Each row is a point on a landscape with many peaks, with its height.
A climber steps from a point to the highest of its 2 nearest points, and stops where none of them is higher. Distance is the straight distance between rows; heights are no part of it.
Rutag height 61.7: [ -3  21 -10   8  34  -9  16 -11  23  12 -32   4  -5   0   4   4   9  -7
 -14  10 -13 -15]
Rufo height 39.0: [-31   7   3   9  -4   7  14  -2   3  -8   1   6 -11 -18 -17   4  -9  28
  -6 -18   0 -19]
Lak height 33.9: [-18   8   9 -15  32   7 -15  30  -7   7  29  10  -4 -21  -4   0  -6  41
 -13   9  -1   7]
kuz height 47.9: [ 23  -3  21   7  12  14   7 -12  -2  -6  -1   1  22  11   4 -11   1 -21
  13  -6  -6  -9]
Biz height 50.5: [  1  -8  12  -7   7  15  -3 -13 -16  -1  27  -6   0   6  -2   5   4  18
  -2   8  29  -4]
rak height 17.4: [  5  27   3  -1  24  -1 -30  -2  -1  38 -31   0   7  17  18  -4  23 -12
 -20  41 -27  20]
fut height 26.1: [  9  15  10   5   1  13  -9  -5 -15  41 -18 -11  15  16  21  -5  25   6
 -17  32 -18  20]
gimob height 23.3: [  9  -3   2 -21 -20   8   3   0   1 -21   7  13  21   4 -17   4 -22  23
  -6  30  33  30]
mimu height 1.4: [  9  -5   0  10   3   0   6   4   2  27  12 -30 -15   6   4   5  22 -25
  16 -19 -21 -20]
retev height 51.5: [  9 -34   8   2 -16  -1   0   0   9 -22  24   5 -14 -17  -3   6 -38 -14
  13 -19 -11   4]
Butev height 40.6: [ 17  -2   0  21 -23   4   1  12  -9   5  24  -2   3  20  14  13  -4 -19
  12 -36 -11 -20]
susat height 33.7: [ 18  -2 -13  11 -24  11   4  -1   9 -24  11   0  26  19  -6   2 -14 -21
  19 -16   8  13]
besug height 62.9: [-16 -10 -28   2  40  -9  -7   7  11  12 -17  13  -6  19  15  -5   3  18
 -14  12   2  -8]
Meki height 63.7: [  2  11   9 -12   5   3  26  -9  28  -8 -14  12  14 -11 -16   5  -7  13
  -2  23  -4   6]
dal height 71.6: [  4  11 -13   3   6 -23 -27   9 -11  33 -21  -2 -21  13  30   0  31 -24
  -7   2 -11  20]
dif height 24.9: [ 15  11 -12  -4  11 -29   0   1   4  -8 -27 -15  -5  16   8  -5  32 -42
   2 -10  -8  -4]
Kelig height 54.7: [  2  14   6   8 -40  10  23  -5  -3 -23  -7  -7  -5 -11  15 -19 -21 -30
   5 -16 -13  -9]
gubuf height 75.1: [-15   4  -5 -15  37  -8  21  -6  34   4 -26   7   1 -12  -7   9  -4  12
  -3  26  -2  -9]
dek height 31.9: [ 16  28   5   4  -9 -16  -7   8  -7 -10 -36 -10  22  16  16  -4  30 -38
  -5   3  -6  11]
Fitu height 55.2: [ -3   9  19 -10 -10  22  15 -10  19 -13   3  20  15 -25 -23  11 -13   5
   0  17 -13  18]
Pasos height 29.0: [  4  29  17  -2   8  -3 -14  -5   1   7 -49  16  16   6  11  -1  11  -6
 -28  28 -33  10]
vagok height 61.4: [-17 -20 -26 -26  11 -13   3  14  11   3  14   6 -13  -2 -29  -1 -22  24
  -4 -15  -8 -34]
magom height 37.1: [ 15   4   5  11 -33   7   4   8   7 -26  16   1  10  12  -1  18 -11 -39
  20 -35  -6 -10]
nez height 72.8: [-19 -32 -13  -5   4   6  -3  13  -8  15  39 -29 -10  -4 -12  10  -2  28
  11 -10  12 -10]
kopam height 74.7: [ -4  -1 -19   8  27 -28 -22   4   8  17 -25  10  -8  19  22   7  25   4
 -12  15  -6   4]
kun height 30.8: [ 10  -6  25   5  -8  14 -15   4 -21  26  17  -2  12 -18   3  20   0   8
  14  35   9  34]
Tata height 60.4: [  2  -4  -1  -2 -21  18  30 -10  -2   2   1 -13   0 -10   7 -24 -17  -8
  -5 -14  -7 -26]
Nuda height 79.0: [  3 -34 -12  -5   8   5  -6  13  -5  14  25 -16  -4  15   1  -3   7  18
  17  -2  -6   3]
Semef height 12.3: [ -7  -7  19   0  30  -2 -24  10  -6  17  13  25  -6  26  12  17  12  28
  -5   6   3  -3]
mun height 41.6: [ -8  13   0   3 -13 -10  11  -5  14   3 -49   8   3   1  18 -14   1  -4
 -16  21 -21  12]
nobe height 26.4: [ 16   7  -4 -13 -21   4   9 -12  -8 -13 -16  20  30   5  -9 -20 -14   9
  -1  24  23  16]
gir height 32.1: [-23  16   5  10  15  18  -5  22 -14  29  32   1   1 -11   4   0   6  34
 -12  10  -3  16]
maz height 42.1: [-19  -2  -2  -3 -25   8   9  -9   8 -28   4  17   6 -12 -18  -5 -20  25
   1 -12  14  -8]
tedu height 55.5: [  3 -16   5 -18  19  -3  -5  10 -17  32  27  -1 -18   5  -2  10   7  10
   1  22  36   0]
Lapas height 50.3: [-13 -13 -21  -9  17 -10  12 -12  17 -13 -12   7 -12 -25 -26 -23 -17   4
   5   3  -4  -4]
zivot height 38.2: [  7   2  32  23  -9  12  -1   6  -2  14   0   8  18 -22  -1  29   1  -8
   4  18   0  23]
Togi height 29.9: [ -6  17  -3   0  -6  13   5  12  -8  18  12  -4  -5 -15   2   7   9  35
 -16  14 -13  26]
Nofev height 63.8: [-14 -31  -6 -14 -12   0  -7 -13  -8 -13  10  -5 -12   4 -30  -4 -25   3
   5 -30  14 -53]
Famo height 45.7: [ 18 -10  26 -13  12  15 -11 -14  -6 -10   9   1   7   1   1   3   0  -3
  -1  16  16   4]
bido height 54.9: [  3 -34  -2 -10   1 -11   9  12  12 -16   6  13 -10  -3   1  -3 -30   2
   5 -10 -10  -6]
Boge height 46.3: [ -1  25   7   9 -53  10   7 -10   3 -60  -7 -11  19  12   8  -7 -15 -56
  17 -25   3  10]
nirur height 38.7: [-11  -2  -9  16 -33  11   5 -19   4 -27   8 -13  -4 -10 -12  -8 -11   7
  10 -14  13   9]
bebuk height 60.5: [  8   1  -8 -14  29  -6  -1  -2 -10  35   0   6  -4   1  -1   2  12   7
  -6  27  30  -1]
Des height 62.1: [ -5 -18  -5  -1  12 -14   1 -19  -9   8  -1 -12 -20 -21 -16   7   0  -3
   8  -6  30 -24]
mel height 45.8: [  5   2 -15   4 -13 -10  -2   4  -8  -5 -12   9 -15   8   7 -12  11   6
 -15  -2   3   5]
tezi height 66.1: [ -5  -5  -9   3 -12  19  19   4 -10  15  26 -28 -12   5   9  -7 -12  14
  -9 -18  -5 -26]
mos height 17.5: [  4   2 -14  14  32 -18 -13  -4  11   6  -7   9  -4  17 -10   9  20  -7
   4 -21   7 -21]
Kufaf height 65.3: [-20 -12 -22 -28  24 -13   2  25  18   9  15 -15 -27  -5  -7   6 -12  31
 -10   8  -7 -15]
fedad height 56.8: [ 13   6   6  16  -5   2  10 -12 -17   3 -11 -15  24   4  10  -8  15 -21
  12  -6  16  -7]
firor height 51.0: [ -5   8  -8   6  19 -11   3  -9  24  -7 -43   3   1  -3  21 -16   5 -16
 -12   9 -28  -7]
Poku height 68.8: [-16 -23   3   6  -5  11   7  20   4   8  38 -27   4 -19 -13  17 -20  30
  23  -3  17  -6]
Ter height 8.7: [  0  10  25   4  33   6 -30   2 -11  22  -1  21 -18   7  17   7  19   6
 -22   7 -12   1]
loged height 54.4: [  9   8  -3  -7  -7 -16 -21   2 -16  18 -16   5 -23 -10  16  -3  18  -7
 -16  12  -9  26]
Pelib height 14.8: [ -1  -9   4  -5  35 -11 -14   6   6  17  16   7 -11  22 -13  17  19  13
  -4 -11   5 -24]
ruta height 55.3: [  5 -21 -22 -15  11 -16  -7  -6   0  -5  -5   2 -22 -25 -28  -4  -2   1
   8  -5  14   0]
dul height 49.9: [ -6  17   6   8 -46  13  16 -29   5 -51   0 -10  -2  -7  -3 -10 -16 -36
  16 -22  -8  -4]
Vos height 71.4: [ -4 -21 -27 -11  21 -10   0  12  12  12   4  -8  -9   9   4  -4   2  21
   0   4  -9   1]
pamo height 43.1: [  5  14  13   2 -42  -1   5  -6  -2 -51 -25 -11  36   8  21 -20  -9 -51
  14  -2   0  17]
febol height 46.9: [ -2  -2  26  16  -1  17   3  -1   5 -11   4   9  14 -33 -13  17 -11   5
  15   8  -4  24]
dup height 45.9: [-10 -18  -7 -10  -7  -7   4 -15  12 -31 -11  25   9 -18 -20 -16 -22   9
  18   6   3  19]
kib height 58.7: [ -7 -16  -6 -26   4 -17   7  10   6 -12   9  28 -23  -5 -15  -3 -30  23
 -11 -13   4 -27]
git height 35.9: [-30   2  17  -4  34   4  -1  14   1  -5  17   3  -7 -12 -11   7  -4  29
 -10  -6   1 -18]
Kel height 2.9: [  3  -6   0   5  32  -1  -9   6  -9  34  13 -21 -22   3  10  -1  18 -16
   7  -4 -25 -12]
nas height 39.2: [  7  19  10   2 -32 -18   1   8 -11 -39 -31 -11  22  19  28 -10  11 -44
   5 -11   3  15]
fufiv height 34.4: [  9  22  10   1 -20   9 -14   9  -9   5  -1  20   8  -1  -2   7   3  22
 -18  12 -11  31]
Gaka height 5.0: [ -3  -1  19   8  36   7 -10   4  -4  19  13  -4 -27 -14  15  11   6   2
  -3   0 -26   0]
mosu height 68.5: [ 13   5  -4  -4  10   4  11  -6  -9  28  -9  -6   5  -1  12  -1   8 -11
  -1  13  24 -13]
pak height 45.4: [ 10  11  10  19 -28  10   2   0 -13  12  22  -5  -5  10  18   7  11  -3
   2 -19  -2   1]
feno height 21.2: [ 16   1 -11   5   5 -28  -1  -5   5 -14  -9  -9   6  15  -9   1  20 -32
  18 -32  -1 -15]
Pizo height 35.6: [ -6 -10 -18  17 -32  16  -5 -11  -6 -26  29 -19  -2 -22 -31   8 -16   9
  15 -13  27  15]
sefup height 39.9: [  6  32  -9   7  -9   1   3   9   0  -4 -15  19   9   2  -5  -9   8   9
 -15  -5  -7  19]
tumu height 30.3: [ 14   9 -10   1 -32   4   2 -14  11 -29   3  13  33  29  -9 -10  -2   3
   3  -5  15  14]
kema height 36.7: [  7  18  10  12 -19   6  -3   2 -13  19   1  -8  12  23  36  -6  30  -6
 -11   0 -13  20]
dab height 70.1: [ -4 -23 -13  -1 -13  -6   5 -13 -13  -7   0 -12  -9  -5 -23  -6 -15 -13
  16 -22  35 -33]

Where does a climber stop that starts at each point below?
gimob | pak
bido | Nuda
nobe | pak
Togi | kopam
gir | maz
dup | dab
Famo | mosu
rak | gubuf

Write out the way that a climber takes from each point below.
retev | bido, kib, vagok, Kufaf, Vos, Nuda
zivot | febol, Fitu, Meki, gubuf
kun | febol, Fitu, Meki, gubuf
